Each row is a point on a landscape with many valleys, with its height.
From any point a ball takes the steepest step (drop divided by distance) to one of its 2 nearest points. It stops when none of these is lower. Distance is the straight distance between rows; heights are no part of it.
Q747: [  3   3   6 -34  18  31 -16   6 -10 -23  -2 -22 -10 -10  14  12   3 -11
 -45 -32  -8  -5  -2  16 -15  12  12   0 -26 -26  33  19  -7 -50   0 -29
  -6  15 -32 -18  -1   1  23   7   5  -3  -1]  h=295
Q997: [ -5  25 -11   3 -18  14  -2   1 -12   6   4 -11 -29  30  22   9  -7  25
   1  -9  -7 -10 -22  -7 -11  15 -15  12   1  11  18 -10 -14 -10  -7  11
   8   9 -15  16 -12  19  -3 -10   8   5 -10]  h=500
Q5: [-13 -23  11  22 -14 -43  17 -11  -1 -43  -4  17 -32   9 -27 -14 -16 -16
  16  -1 -21  -3 -27 -18 -10 -10  -6 -12  21 -14 -28  18  12  10   9  19
 -19   3  16 -17 -10  -2   9 -18   6  18   3]  h=708
Q227: [-15  -5  15 -19  -1 -10   0  12  -6 -18  -3  -1 -14   9   3  13  13   5
 -16 -22 -17 -12 -18   5 -28   0 -24   5   9 -14  12  -6  18   6  22 -17
 -15  13   9  -3   1   1  14   4  18  18  43]  h=747
Q486: [  3 -12 -13 -15  12  10 -42  20  -1  24  -6   0  21 -24 -35 -12  -8   6
   6   1 -28  14  -9   3  -6 -14 -31   0  15  14 -16  -3   3 -13  13 -25
  11 -20   0 -18  -3 -13  -5   1  -6  15  31]  h=65
Q534: [-20   2  21   8  -4 -28  27  -2  10 -28   6  13  18   8  13  21   9 -20
 -11 -15  -7 -13  11 -14  -2  15  11 -11   1  -3   4 -13  20   7   7  12
 -20  16  11  24  29 -12   0   6  -8 -15   6]  h=794
Q777: [  8   9  -7   8 -22  28 -13  10 -34 -10 -11   9  -6  14  36  18  -1  13
  -9 -15 -10 -36  -8  -3   5  21   2 -17   3 -27  32  22   2 -11 -22   4
  -8  20 -27  35 -17  42  -7  -5   5   0  -1]  h=440
Q692: [ 10  33 -17  21 -15  26 -21  40  -8   1 -26 -23  -5  33  24  10  21  28
  34  17   3   9   1  -5  12  16  -4  -8   0   3  -7   8  -2  -9   2   5
  -5  13  -5   2 -12  13   0 -12  31  -5  15]  h=637
Q350: [ 17 -21  -8 -13  -3   6 -23  23 -18  11   2  12  -9 -20 -22 -29 -16  -3
   7  -8 -28  -4 -27  -3 -13  -4 -32  -9  17  -9  -7  -3  10  14   0  -4
  20 -16  21 -19 -16   2   5   8  -5  19   4]  h=185
Q473: [ 17 -11 -17  14   7 -27   3 -17   7  19   4  10   6  14  -1 -30  -4  -1
  -3 -11  12  31 -13  -2  13   7 -39   5  26  23  -5  -4  12   2  -3  20
   3 -12  11   3  -9  19 -12 -10   0   9   4]  h=528
Q730: [  7  31 -30  35   2  14   4  -8   7  18 -23 -10   2  14  29  -5  17  33
  24  -2  33  16  -3   7  34  36   7   5  -7   8  10  27 -32 -30 -13  -8
 -13  22 -39  22 -29  23  -9 -13  29 -10   5]  h=681
Q834: [ -9  20 -17  -3   5 -11  11 -22  31  12  27   7  21  17  12 -12   3  -2
  14 -18   8  34  -2 -10   3   7 -17  15   0  41  -7 -29   0  -8  -6   4
 -15   5  -4  16  -1 -21  -9  -8  -1  -3  24]  h=412
Q272: [  7  18 -19  43 -30 -20  -8  12   0 -28 -35 -10 -41  11  -2 -15   8  11
  25  20   1  -1 -34  -2   0  17 -15  -5  18 -14 -18  17   6   2  10  31
  -3  18   2  -6 -13  24  -9 -27   4  22  12]  h=593
Q469: [ 33  -3 -26  -1  -4  22 -13  27  17 -10 -14   0   4 -18 -10 -38  21 -10
 -14 -20   1  -4 -19   9  34  13 -11 -21   7  -1   7  21  15 -19 -17 -27
  24  -2 -24 -16  16   7   9   1 -16 -31 -11]  h=203
Q167: [-23 -10  18  10  22 -30  -2 -34  -8  24  -9  -6   9   0 -15  26  -1   8
  14  20  19 -13  12  -3  -4  -2  -1  -3   6   4  -9 -23   9  31  15  10
 -25  16  10  -7 -17  10  -8   4  30  27  12]  h=450
Q205: [  5   0 -24   9   8  27 -28 -10 -11  -7 -11 -10 -17  -7   3 -27  -9  -7
  30   3   2  -3 -29  11   9   3 -27  -1   6 -18  11   8   3 -17   3 -12
  -7  -3 -21 -31 -35  29  24 -13  27  28  13]  h=350
Q653: [ -6 -25  41   1  13 -20  -5  -6  -1 -37  18  20  14 -11  -2  -4 -18 -24
  24 -12 -25   3  15 -18  -9   1  35  16   1 -23 -16  39   8  -2  -3  27
 -33  -7  10   9 -15 -29   6  -7  25  21  -8]  h=707
Q811: [-15  16  -6 -13 -20  19 -17  -6  -8  10  31  -3 -15  26  -4   2 -21  17
   7   8 -17  -4 -16 -20 -12   7   3   1 -15  31   7 -23 -11   3  -2  16
  11  -4  -3  12  -7 -17  -3  -4  -6   4 -16]  h=532
Q248: [ -3 -24   4  12   8  17 -25  38  -9   9  -6  17   5  28  -8 -19 -10   2
   8  14 -21   7 -13 -18  16   8 -20 -18 -22  -2  -2  -3  31  14  33  11
  31 -12  19 -18  -9   6  13  15 -12   0 -16]  h=792
Q266: [  5  30  -7   2  -5  20  -6  40  14   6 -19  -9  39  17  25   2  19   8
   2   8  13  -7 -12  -4  34  -1   9 -39 -30   7  35   1  10   6   7 -12
  23  -1  -8  31  -6  -5   6 -13 -23 -48  -5]  h=387
Q759: [ 21  21  11 -10 -20  17  12  -7   8  15  39  14  18  13  -1  -1 -25  -1
  13  12 -22  -4  17 -25 -12  -6  25  29 -20  10   0 -42  -4  21  -7   7
   8  -3   5  15  11 -45  -6   8 -25  -8 -43]  h=501
Q443: [  7  30 -22  -1 -27   5  18  24  15  10 -11  -6 -18   0  -1  -5  14   2
 -31  11   5  -5 -16  16   1 -12   3  -9   7  21   4  11 -12   5 -20 -10
  20  -7 -18  17  35 -12 -12 -13 -53 -28  10]  h=342
Q940: [-18 -13  21 -26  -3 -18   1 -42 -15  -4  18  -5   3 -38 -10  15 -12 -16
  -1   6  -7 -37  -9  -4   4  -1  11 -11  -2  -8  15  -5 -18  23  -9   8
   0  -8   4  13 -11  -2   6   2  -3  15  10]  h=502
Q963: [ 40  20  -1  13 -24  14  -8  26  14  26  -1   3   7 -22  44   5   5  10
   4  24   8  -5  28   7  27  -5  17  -5  -5  10 -22 -15   6  19 -37   1
   5  -9   0  24   9 -17  -1   0 -18 -19 -13]  h=299
Q605: [ 21 -19 -17   4  14  16 -26  21 -11  -6 -11  -6  -5   6 -10 -31  -5 -10
   0 -10 -10  13 -27   6   1  10 -36  -2  11 -11   1  18  20 -24   3  -6
   3  -4 -20 -27 -15  21   6   5  10   5  -2]  h=277
Q305: [ -9   4  -7   7  11   7  20   1  26   0   6  -3   5  26  10 -12   3   1
 -12   7  13  42  -1  -1  11   4   2  -2 -24  21  -8  11   0 -27   6   5
  10  -8 -14 -19  18  -4   9  14  -8 -25 -18]  h=652
Q138: [-29 -21  24   7   0 -15   1   2  -2 -28   7  18   0  24 -14   1 -27 -20
  16 -14 -28  12   4 -19 -11  -2  11  12   4 -14 -26  11   8  -2  18   9
 -17   2   8  -2   9 -25   2   3   5  16  -1]  h=690
Q442: [  9 -11  16 -17   1  -5 -17   1 -11  15  17  -2  27 -24   9  20 -17  -9
 -14   9 -23   2  36   2 -13 -12  16  20   8 -13 -14  11   4   5 -19  13
  11 -20  17  22  21 -18 -25  11  -2  19  -7]  h=503
Q958: [ 20  36 -27  26 -11  30 -22  12  -7  -1 -28 -23 -18  18  22  -1  10  16
  25  14  11  14   3  11  19  25  -6  -4   5   2  10  44 -14 -33  -8   4
 -11  15 -31   0 -10  33  -4  -8  23   1  22]  h=658
Q654: [ 37   4 -15  22   2   3  10  23  17   6 -16  -2   4 -27  30 -10  24  10
   9  25  34  10  22   9  22   9  -4  -7   7  10 -23  -5  11  13 -21  -8
  -2   0  -5  -1   5   0   8  -4   1 -17   3]  h=354
Q283: [  0  -7  -3  -8   9  -4  -8 -30  -5   5   7  -5  11 -37   9   5   8  -9
  -6 -10   4 -26 -10   4  18   4   0 -15  -4 -11  22  -1 -10   2 -21 -17
  -2   1 -14  18  -9  20   4   0  -9  -8   8]  h=468
Q609: [  5  15 -21  14  -9 -15  12   4  17  -9   8   9  21   2  10 -18   8  -1
  16 -24   0  28   7 -10 -11  -6 -24  15  16  12 -31  -7  16   4 -15  13
 -18   8  11  12  18 -21 -15 -12   4  12  31]  h=341
Q709: [-11  12   0  16   4   7  14  14   8  12  -9 -11   2  33  13  12  13  18
  -5  18  15  17   6   3   4  -5  -3  -3 -16  14   1 -13   1   6  24   3
  10  -6   1   1  14 -11  -9   2  -7 -27  -5]  h=678
Q588: [  3 -21   5 -23   7 -14   6   8   7 -10   5   8 -16 -41 -29  -8   2 -21
  -4  -9  -7   5  11  20 -28 -10   7  17  18  -9 -12  16 -16 -12 -10  -9
  18 -16  13 -26  19 -10  10  11   5  19   0]  h=430
Q86: [ 16  -7  -1 -33  -4   8  29   0   2 -23   3  -2 -43  -5 -11 -42   5 -19
 -37 -38  15  19 -11  15 -22  11   5  19  -9 -15  -1  13  -8 -44 -13 -35
  18   8  -5 -51   3  -4  25  12  -1   1 -15]  h=301
Q664: [ 12   1 -12  18 -17 -16  38   7  28  20  -3   4 -20  -3  -5 -21   7  -4
  -7  13  13  -1 -15  14  16  -8  -6   2   0  29  -5  -5  -9  25 -11  -3
   8 -16  -6  11  24 -14  12 -16 -41 -25   3]  h=291
Q6: [ -1  -8   5   5  21  -2  19   1  27  -4  25  22  23 -12  -5 -12 -11 -31
   3 -14  -2  28  25 -11   0  -6  14  17  -9  -5 -21  24  -7 -16 -13   2
  -3 -14  13   8  24 -14  15  24  -7   4 -25]  h=745
Q969: [ 16   2 -16  -1  -4   7   1   8  25   4 -16  -9 -26 -45 -33 -11  16  -1
  -6   5  12 -23 -33  29  20 -16   2 -14  24   6   6   6 -28   7 -15 -32
  13 -11 -19 -15  11  27   4 -11 -23 -30   1]  h=204
Q866: [ 34   6 -17   7   3  11  -3  27  15 -14  -1   1   4 -27   8 -44  20 -19
  13  -3   9  15  -6   3  15  14 -13 -17  -7   4 -21  17  11 -12 -29 -18
   7   7 -11 -17  11 -12  14   5   4 -12  15]  h=293
Q318: [  3   0   0  34  -6 -24  30  10   6 -46  -6  38  -4  -9 -22 -34 -13 -15
  22 -16 -15   0  -7 -25 -27 -11   2   9  14 -23 -42  11  22  10   4   6
 -28   8  33 -13  -2 -21   7 -19   5   6  -4]  h=720
Q487: [ 23 -25  11 -41   7 -25  14   0   0 -24   4  29 -16 -32 -21 -37   6 -22
 -19 -46   4  15  -1  17 -34   0   3  14   8 -12  -3  30 -10 -30 -12 -11
  16  -6   6 -28   0  -7   9  21  16  18  -9]  h=379
Q300: [ 28   2  -2  -7  -9  -1  -5  12 -12  31  -8  -2  15 -30  16  16  18  20
 -19  13  25 -29   9   9  17 -10  -9  -9   1   4  10 -35  12  34  -9 -11
  12  -6  20  23  -3  16   0  -4 -25 -10  11]  h=481
Q401: [ -6 -18  21  -4  -8   6  -9 -15 -16  -1  -2 -14  -7  20  13  10 -16   9
 -33  11   3 -17   7   4  -1  20   5 -13  -6  -9   7  11   3   8   3  19
  17   4 -12   5   3  31  -5  12  -1  -4 -27]  h=831
Q257: [  1  18  -9  27 -11  -4   3   8  -2 -10 -39  -6 -17   4  -1  20  22  18
   4   6  13 -25 -27  -7  19 -13 -12 -27   1 -11  21  -1   7  19  17   5
  -1  15  15  15 -16  40  -5 -30 -19  -9  22]  h=711
Q84: [ 29  37 -21   6 -25  23  -2  45  -8   6 -16   4  18  10  27  -4  21   8
 -20 -10   4 -22 -15   4  26   3  -9 -31  -6  -9  28  20  16   5 -19 -14
  27   7  -9  31   3  16  -3 -11 -34 -42  -1]  h=343
Q399: [ 15  -4  15 -18  -7  -6  22 -26   4   2  34  13  10   2  10   5 -15 -21
  -8  14   1  -4  23  -7  -1  10  18  20 -13   5  17 -19  -5   3 -10  27
  -1   2   7  21  24 -10  -1  21 -13  -5 -39]  h=529
Q508: [ 18  11   5  -8   5   9  11   2   5  -2  30  -4  15 -38  22   2  -6  -8
  -8  -5  -5   8  44   6 -21 -20  29  35  14 -15 -21  11  -7  -7 -45   4
 -14 -12  11   9  27 -23  -9  10  -4   6  -6]  h=465
Q818: [ -8   2  -3  36  -7 -13   7  12   2  -3 -22  -7  -3  16   7  16  19  16
  12  25  12   5  -1 -10  26   4  -2 -25  -4   4   3 -16  15  20  26  19
   2   3  14  -1  -7  16   2 -14  -5 -16  -2]  h=697
Q264: [-29 -19  14 -33  31 -24 -22 -17  -5   7  -4  -6  -3   0 -40   3   3 -15
 -35 -26 -14  30  -6  20  -5 -12  -3   3  22  14  -4  34 -17 -50  20  -7
   3 -15 -13 -39   9   2 -17  12   2  30  10]  h=391
Q454: [ 10   1  12  14 -10 -26  24  -7  -2 -17  18  10  -6  -9   6   0   8  10
  33  -3   0  -5  16 -13 -19  -6  -4  21  13  -3 -22 -49   8  23  -2  12
 -22  -1  29   2 -12 -18  -3 -20  25  14  -6]  h=543
Q260: [-12 -16   9 -54   2 -16   6 -22  -6  13  29   8   0   0 -38   4 -23 -13
 -20  -2 -19  15  10 -10 -42 -15  14  23 -14  10   6  -8 -17 -11  29   7
  17 -13  17 -11   0 -16   6  11 -21  27  -8]  h=393
Q976: [-10  -9   9  12   3 -25  28 -35   7  -5  -5  10  11  13  15  11  13  -6
 -17  -7  29  -7   2  -7  20  28  -2 -13 -10   4  23 -10  -1   9   5  15
 -13  15 -10  27   6  26   2   3  -1 -25  -3]  h=783
Q306: [-24  23   1  -8  -7   0   7  13  -3 -20  -7  -1  -6   4  13  23  15  13
   4 -19  -6 -27 -18 -10  -8   8  -5 -10 -11 -15  35 -24   1   8   7 -17
 -18  23   9  13  -7   0  16  -9  13  -9  30]  h=734
Q175: [ 17  -4 -21   7 -10  -5  31  28  21   8 -21 -10 -50 -22 -32 -30  10  -7
   1  13   9 -15 -32  23   7 -16   7 -15   0   5  -6  -4 -12  22  -4 -33
  24 -10   8 -22  18   2  17  -3 -33 -27   3]  h=224
Q681: [-23  14   0   5  21   1   7  -9 -15  13 -17   1  32  15   8  41  29  13
 -14 -21  18 -18   1   9  11  -9  -2 -25  -3  -8  40   2  12   4  33 -25
 -26  24   0  20  -3  28 -16   0  10 -13  27]  h=749
Q780: [ 17  16   0  12 -11   7  32  14  12   2  10  13  -9  -5   4  -9   6  22
  47   0   9  -4  11 -12 -10   5   6  30 -16   8 -21 -63   8  24  -7 -12
  -4   9  32  -6 -10 -31   2  -5  14  -4 -14]  h=562
Q690: [-28   3  13  -9  29 -13  19 -45  -6   4  -2  -7  22  22  -3  34  14   1
 -36 -14  39 -19  11  15   7  10   8 -10 -14  -6  45   1 -10  -2  22 -16
 -18  28 -16  10  -1  27   0  14   6 -12  -1]  h=766
Q905: [ 12  28 -15  29 -26   5 -18  35 -12 -26 -16  -6 -31  35  13   0  11  12
  35  -5 -17  -2 -14 -10  -5  22  -8   7   8  -4 -19  13  12 -13  -4  23
  -4  15  -3  -3  -2  -2  -2 -14  27  17   9]  h=615
Q361: [ 18  -2 -18  33 -15 -36  15   2   8 -15 -12   4 -22   5  -8 -35  11  -7
   1  -6   4  21 -40  -1  14   2 -34 -11  29   1 -17  15  14   5   0  15
   6  -1  12   5   2  23  -8 -19 -15   7  16]  h=565
Q440: [  4  -4 -15  25   0 -21  19  27   3 -27 -15  26  -3 -11 -23 -20   8 -10
   9  11  -9  10  -4  -9 -13  -9 -16  -5  15 -16 -29  -7  29  10  16  -8
  -8   4  33 -18  14 -16  11  -8  -9  -2  14]  h=731
Q773: [ 15  13  17   0   0  -2  14 -29  -5   4  21  -1   9 -23  36  10  -3   1
   7  -3   4  -2  47  -3  -1  -8  20  27  22  -6 -27   0 -13  12 -29  21
 -30 -16  -5  21  -4 -20 -33  -4  17   6  -8]  h=417
Q770: [ 18  -4  17  21  -4   6  -3 -11 -21  24  -8 -17 -11 -14  27  28 -18  10
   2  32  10  -8  47  10   4 -19  21  19  28 -14 -33   1  -8  19 -18  14
 -17 -16   8   6   0   3 -27   5  19  13 -30]  h=363
Q700: [  3  -7  17  -5   2   0   2 -13  -3  -3  13  11  18 -15  -5   0 -15  18
  49 -17  -1  14  32 -20 -33 -20   6  45  13  -7 -27 -32  -4  23   6   3
 -25 -14  31  -4 -12 -37  -5 -11  29  23   7]  h=518
Q918: [ 12 -21 -11   4   6   0 -13 -17   8   7   3 -11   3 -48   5 -17   3 -10
 -15  15  16   3   5  12  24  16   4 -16  12   6  -7  16 -15 -11 -31 -13
  10 -14 -23   1   0  13   7   2  -3 -17 -10]  h=423
Q39: [  3   0 -15   1  -3   1  10   4  26  -8   5   8  15 -19 -18 -22  -3 -12
  20 -14   3  29  11  -1  -5 -23 -12  17  19  18 -40   7  -2  -3 -16 -20
  -8  -5   5  -5  23 -39  -3  -8 -15  -3  28]  h=267
Q275: [-20  -1   1 -15  25  -4   3  -8  -6  -3   3 -16 -25  31 -18   3   2  -8
 -43 -19   5  40  -6  17 -15  -3  -3  -1  -1  13  -3  16 -14 -51  30 -22
  -5  -7 -17 -50   6   8   6   4 -13  10   6]  h=306
Q126: [ 13   8 -24  30   5  -7 -10  14  26  24 -20  -3  15  17  -3 -22  18   3
  -5  11  17  24  -9  17  47  10 -24 -16   7  28  -6  15  11  -6   3  -1
   4  -4 -13  14   4  12 -13 -22 -24 -19  21]  h=577
Q502: [ -5   6 -11  15  20 -17  -5 -19   8  27   4  -1  13  30  20   1   6  16
   2 -10  16  33   8   0  14  16 -10   1  12  25  -7 -13   5  -4  14  15
 -18  10   0  13 -10   1 -25   0  28   6   6]  h=475
Q99: [-20  -4  11  -5 -22   9 -19   4 -24  -2   4  -7 -23   8 -18  11 -23   1
   8  20 -37 -41 -38 -23  11   2   1 -28 -13 -16  12 -19   4  31   0  20
  17  11   4  10  -5   3   8   1 -23  -5  -9]  h=812
Q114: [-15  11  -2 -24   6  23   0  19 -13 -12  -3 -13 -22 -16  -5  15   3  -7
 -18 -10  -5 -20 -28  13   2   4  10 -17 -27 -28  29   5 -18 -24   1 -33
   2   9 -15 -18  11   6  26   8  -2 -18  15]  h=355
Q117: [  3  18 -16   9 -23  17  -7  -9 -21 -18  -8   4 -31  17  19   4 -10  15
   8 -30  -1 -38 -28  11  -1  11 -14   0   1 -21  41  -1   8  -7   2   2
  -4  18 -24  21 -36  44   5 -16  12  13  -4]  h=469
Q939: [-17 -11  26 -28   6 -28   3 -43 -12   8  15  -1  20   4 -13  23 -12   0
  -1  -7  -5  -4  18  -3 -21 -11 -12  15  19   7   2 -14   6  26  17  23
 -21   4  11  19  -5 -13 -20   3  18  28  31]  h=397
Q133: [-21  23  -4   2  -1  16 -22 -29 -14  35   7 -15   2  34 -15  22 -15  31
  16  30   0 -21 -15 -17   7  -3   4   3 -25  34  22 -34 -17   6  15  16
   4  -7 -20   1 -27  13  -4  -4   5   8 -21]  h=566
Q914: [-12 -17  23 -12  32 -15   6   0  19 -17  21  25  29  -9 -17   1  -8 -29
  10 -31 -12  26  36 -14 -26 -23  27  32  -5 -23 -14  42 -15  -8   2   6
 -25  -6  25  10  13 -27  19   9  14  20  -1]  h=726
Q900: [ 23   4   8  33  -5  14 -15  24  16  17   9  17  18   3  23 -13 -11   4
  15  30  -3   8  32 -12  31  -3  23  -2  -8   5 -32 -11   5  18 -17  16
   2 -18   8  11   7 -18  -8   9 -17 -11 -48]  h=239
Q968: [ 12  -9  27 -34  11  -2 -15  -3 -12   0  31  -4  25  -1  15  19 -16 -17
 -32   1 -25   9  48  10 -46 -21  36  29  -2 -13   2  35  15 -10 -13  27
  -2  -9   5  13  13 -17 -21   8  10  32 -30]  h=538
Q254: [ -5   3  13  -9  -7   0  -5  -2  -3  15   5   1  21  -1  -1  18   2   3
 -13  32  -2 -26   4  -4  14   2  13 -18 -13   7  21 -32   1  27   4   4
  18  -3   7  29  15   3  -4   7 -33 -13  -7]  h=451
Q789: [  3 -18  12   3 -15   8 -28  16 -17   7  -4  12  -3   8   0   4  -2   6
  21  30 -19 -30  -9 -33  17  14   2 -21 -18  -8   2 -34  23  30  15  21
  21  -1  24  -4 -21   4  11  13   1  10 -25]  h=804
Q355: [ -9 -14  24   2  14   1 -29  14 -10   2 -29  -9   7  22   2  21  17   7
  -7  -7 -28  -1  -1   2 -17   4 -25  -1  12 -10   2  10  31   4  44  -1
 -16  11   5 -14  -6   9  -2  14  37  24  30]  h=763
Q276: [ -3  23  -5  15  -8  -1   2 -13 -27  18 -15  18  33  33  13  36  21  24
   6 -13  22 -42  -5  -5  23  -1   2 -16  -5 -13  54 -16   9  13  21  -4
 -15  27  -2  37 -26  48 -17 -15   4  -3   7]  h=735
Q961: [ 10  -1   6  32  -3  11  13  -8  13  26  11  -3 -10  -3   8   1 -13   7
  17  25   7   9  29  -1  12 -14  17  28   2  11 -28 -17 -15  12 -12  13
  -9 -18  15   2   8 -19 -11   0   1  -4 -38]  h=303
Q562: [  1  -1   2   2   0  -3  37   4  18  -7  21  13  -4   2   3  -4   0  -2
  12   4   5   6   5 -11  -8  13   6  17 -23   4   9 -42   6  16   8   8
  11  10  29   2  16 -12  16  16   3 -15 -13]  h=560
Q774: [ -7   5  -3  -7  -5  35   1   9 -30 -12 -23   2  -1   4  15  29   4   4
 -12  -8  -5 -35 -12  10   9  -3   2 -23 -23 -47  44  14   6 -16   1 -24
   4  10 -30  11 -11  33  10   3   5 -25   2]  h=404
Q15: [-13  19   6   1 -13  -5   9  -8 -16  -5 -12   9   6  12  -1  32  20  18
  12   3  11 -46 -21 -19  15   1  -5 -17 -13 -11  43 -33   9  27  19   5
  -9  16  11  21 -16  27  12 -17  -6 -14  12]  h=723
Q829: [-20  16 -21  -4  24   4  -8   1   2   9 -14  -8  22  11  -5  20  21   4
 -22 -20   9  -3 -12  23  12 -12 -20  -9  -1   8  30 -10   1 -20  29 -31
   1  -4 -11   0   8   9  -4  -4  -3 -15  31]  h=767
Q88: [ 13  18  16  -1 -21   4  10  10   1   9  19  18  23  22   0  10  -3  -1
   1  19  -7 -23  15 -11   6  -2  15   5 -21  10  14 -51   6  43   7  13
  14   1  23  32  31 -31 -13  12 -39 -18 -22]  h=477
Q974: [  0  -7   8 -30   9  12  -3 -13 -12 -26   6 -25 -32   5   5  -5   0 -19
 -41 -26   1  28   7  24 -26   6  11  12 -10  -3  -3  32 -12 -53  -2 -14
  -5   8 -20 -42  -3  -3  18   8   4  15 -11]  h=190
Q124: [-51  -8   9  -7   9   5 -13 -20   7 -12  12  -6   8  18  -6  20 -24   0
  27   2 -15  13   5 -11  -9  -2  14  -1 -15  12 -10  -7 -13 -12  12  -1
 -19   7 -10  -3  -1 -20   6  -4  21  11  26]  h=666
Q447: [-18  -7  -2   0  -5  27   5   9   2  -9   1  -5 -14   8 -14  -5 -26  19
  47   2 -14  18  15 -12 -44 -24   1  33   0  -1 -38 -20  -7  11  15 -15
  -4   5  21 -34  -6 -31  14  -3  23  24   5]  h=483
Q90: [-13 -21  -8 -12   1   0  -7  22  17   8  -9  18  22 -25 -34  -9  -5   2
  13   1  -9  18   2   0 -13 -19 -18   8   5  16 -29 -14   4   5   6 -31
  15  -3  17   2  16 -25   4  -1 -11  -3  33]  h=183
Q726: [ 37   4 -26  16 -26  35  -8  41  -2  -9 -28  -8   2   8  16 -22  16   0
  -9  -4  20 -13  -7   6  26  17 -19 -20  -5 -27  19  12  28   5  -6  -7
  24   4 -15   3 -15  16  13  -9  -7 -39  -7]  h=292
Q909: [-26   6  16 -12  19  13  -8 -35  -9   9  14 -20 -14  17  10  26 -14  13
   9  20   6   8  19   2 -22  18  30  11 -24  23  -2  -1 -31 -15  -3  13
  -9   5 -21 -15 -30 -12  -7   3  42  18 -27]  h=611
Q555: [-12   3   5   1  -8 -11  11  13   0 -26   6  -3  -1  -6  14   5   8 -18
 -10 -18 -12  -6  -3   0  -3  16   1 -18   5 -10  -6  15  14 -11 -19   0
  -4  15  -3   6  24  -6  -1  14   1  -3  11]  h=782
Q445: [  0   4 -21  16   8 -11  20  -4  31   8 -14 -11 -11  28 -11 -29  12 -10
 -17   4  30  34 -25  10  31  -3 -14  -3  -7  30   5  19  -9 -25  11 -16
   7 -14 -24 -14  20   9   8  -9 -21 -33   4]  h=618
Q29: [-11 -25  14   1  16  12 -31  23 -15   7 -16   0   4  17  -9   8  -2   7
 -13  -2 -23 -12 -12  -5  -5   4 -24  -9  -8 -16  21  -5  32   9  39  -4
  19  -2  13 -21   2  18   9  30   7   7  -6]  h=779
Q20: [-15 -10   8  19 -14  -4   6   5  -6 -24  -1  -1 -33   5 -18 -14 -16  16
  53  21  -9   5  -7 -13 -33  -8  -3  18  17  -8 -43 -12  -6  12  11   2
 -20  -5  15 -37 -26 -12  13 -15  33  28  11]  h=512
Q565: [  2  20 -17 -16 -13  13   1  13  -1   7   6 -18 -15 -24  -2  12   4   2
 -34   4  -4   1   2   9 -16 -15  -6   8  15  19  -8  -2  -9  -9  -9 -19
  13  -9   1   3  31 -16 -12  -1 -27 -10  15]  h=389
Q366: [-49  15  16 -10   9  11  -2 -21  -5  -5  13 -13  -4  29  -4  43 -15  17
  16  25   1  -5   5  -8 -21   3  28  -1 -30  23  11 -25 -38 -14  12   1
 -14   8 -24  -6 -11 -16   3  13  13   2   1]  h=639
Q282: [-26  -5   2 -33  -2  16   8  -1 -10  -1  19  -1 -18   1 -17  -4 -33  -3
  14 -10 -29  20  14  -6 -51 -26  14  33 -14 -10  -9  -2 -19  -8  10  -5
   1   3  16 -29  -6 -38  11   7   2  24  10]  h=445
Q80: [-22 -27   3  -8   9 -22 -15 -22 -10   6 -14 -10 -22   0 -45 -11 -11 -15
 -12  -6 -12   6 -31  16  12 -16 -17 -13  34   7 -14  25 -15 -16  10  -1
   8 -19 -12 -33   4  23 -12   3  -2  16   6]  h=454
Q229: [  9 -22   6  -5   4  -4  -1 -39 -10  -3  14  -6  -5 -33  19 -24  -4 -11
   3   2  11   2  -1   2  11  12  -1  -4  15  -1 -11  33 -13  -7 -40  21
  -4 -17 -19   5 -29  -3 -11  -5  20   2  -6]  h=474
Q978: [ -8  -5  27  13 -33  -4  -6 -18 -32   8   3  -1 -23  25   4  33 -15   6
  -5  21 -16 -35  -6 -11   7   3  11 -21   2  -3   7  -6  -4  34  -3  42
  13   0  -4  27   3  12 -15   6 -15   6 -30]  h=820
Q231: [ 11 -26   7   1  11 -22  -8 -47 -12   9  -7 -19  -2 -37   3  -8   0  -4
   6  16  22 -18 -12   6   1 -13 -13 -15  27  -8 -16  13  -5  32 -31  25
  -5  -7  -8   4 -29  23 -20  -7  12  14   2]  h=513
Q252: [  8 -44   9 -14  21 -18  -1 -11  10  15  -5   4   6 -39 -22 -11   1  -6
 -14   6  22   7  19  14 -14  -1  -8  13   7  -9   0   1  -1  13  -8  -4
  21 -13  14 -11  -1  24   9  23  12  12 -12]  h=482
Q212: [-16 -21  20 -43  24 -29  -4 -49  -6  16  29   5  29  11 -24  20 -20 -13
 -26   8  -3  21  19  -2 -26 -12  11  22   4  22   5   7 -11   2  28  26
  -1 -12   5   2  -4 -11 -21  10  -6  34   1]  h=329
Q831: [ -6 -37   9  -3  34 -13  -1 -33   5  16   5  -1  17 -21  -8  -4 -16 -15
   7  19  18  26  38   6   3   4  15   7  -7   3 -15  20 -16  -4  -9  11
   3 -10  -2 -10 -10   1  -4  14  27  23 -22]  h=531
Q878: [  1   1   9 -26   8  -3   9   0  10 -24  15   5   7  -6  15  -6  -3 -29
 -36 -20  -7  16  14   3 -13  12  15   6 -14  -3  -3  32  -2 -33 -31   3
   8   8 -15  -1  27 -11  -5  20  -8   1 -25]  h=765
Q518: [-18   7  -7 -12   9  11  -2  25   9  -2  -2 -11  14  -6  -5   2  11 -10
 -15   7  -2 -13 -22   0  24  -1  16 -30 -26  -5  30   4  -5  -3  11 -26
  19  -5  -1   0  13   0  14   0 -23 -41   0]  h=406
Q861: [-10  -6   7 -11  24   8 -10 -32   2  12  20 -16   9  -4  21  11 -15  -7
  -7  24   6  32  37   5 -14  -2  30  19  -8  14 -10  19 -23 -24 -13  17
 -11 -10  -9 -10  -7 -22 -12  10  14  20 -22]  h=573
Q210: [  9  -4 -14 -15   1 -10  -9  34  36  -1 -15  18   2 -32 -39 -27  16 -13
  -9 -18  -3  -2 -18  14  27   0   0 -21  22   7  10   6   4  -6  -8 -30
  21  -2   0 -25  20   1   0   3 -20 -30  12]  h=86
Q62: [ 31   7 -34  -2   6  28 -22   9  -3  36 -10  -4  33 -23  25   4  10  24
 -15  -1  21 -21  12  24  24  -4  -7 -12   1  -1  21 -11  11  -3  -4 -34
  12  -5  -9  23 -22  24   1  -6 -14 -22   4]  h=510

Where does a ball stop that starts at each point below?
Q780 => Q212
Q978 => Q15
Q124 => Q974
Q257 => Q486
Q730 => Q486
Q133 => Q974
Q958 => Q486

Call two points neighbours if one is among the 2 nearest of the other. Go from one point of each pair to the other, from neighbour to neighbour, staying as low as possible. Name the highest point that can't be avoided.
Q486, Q212 => Q502
Q900, Q210 => Q654
Q900, Q974 => Q518
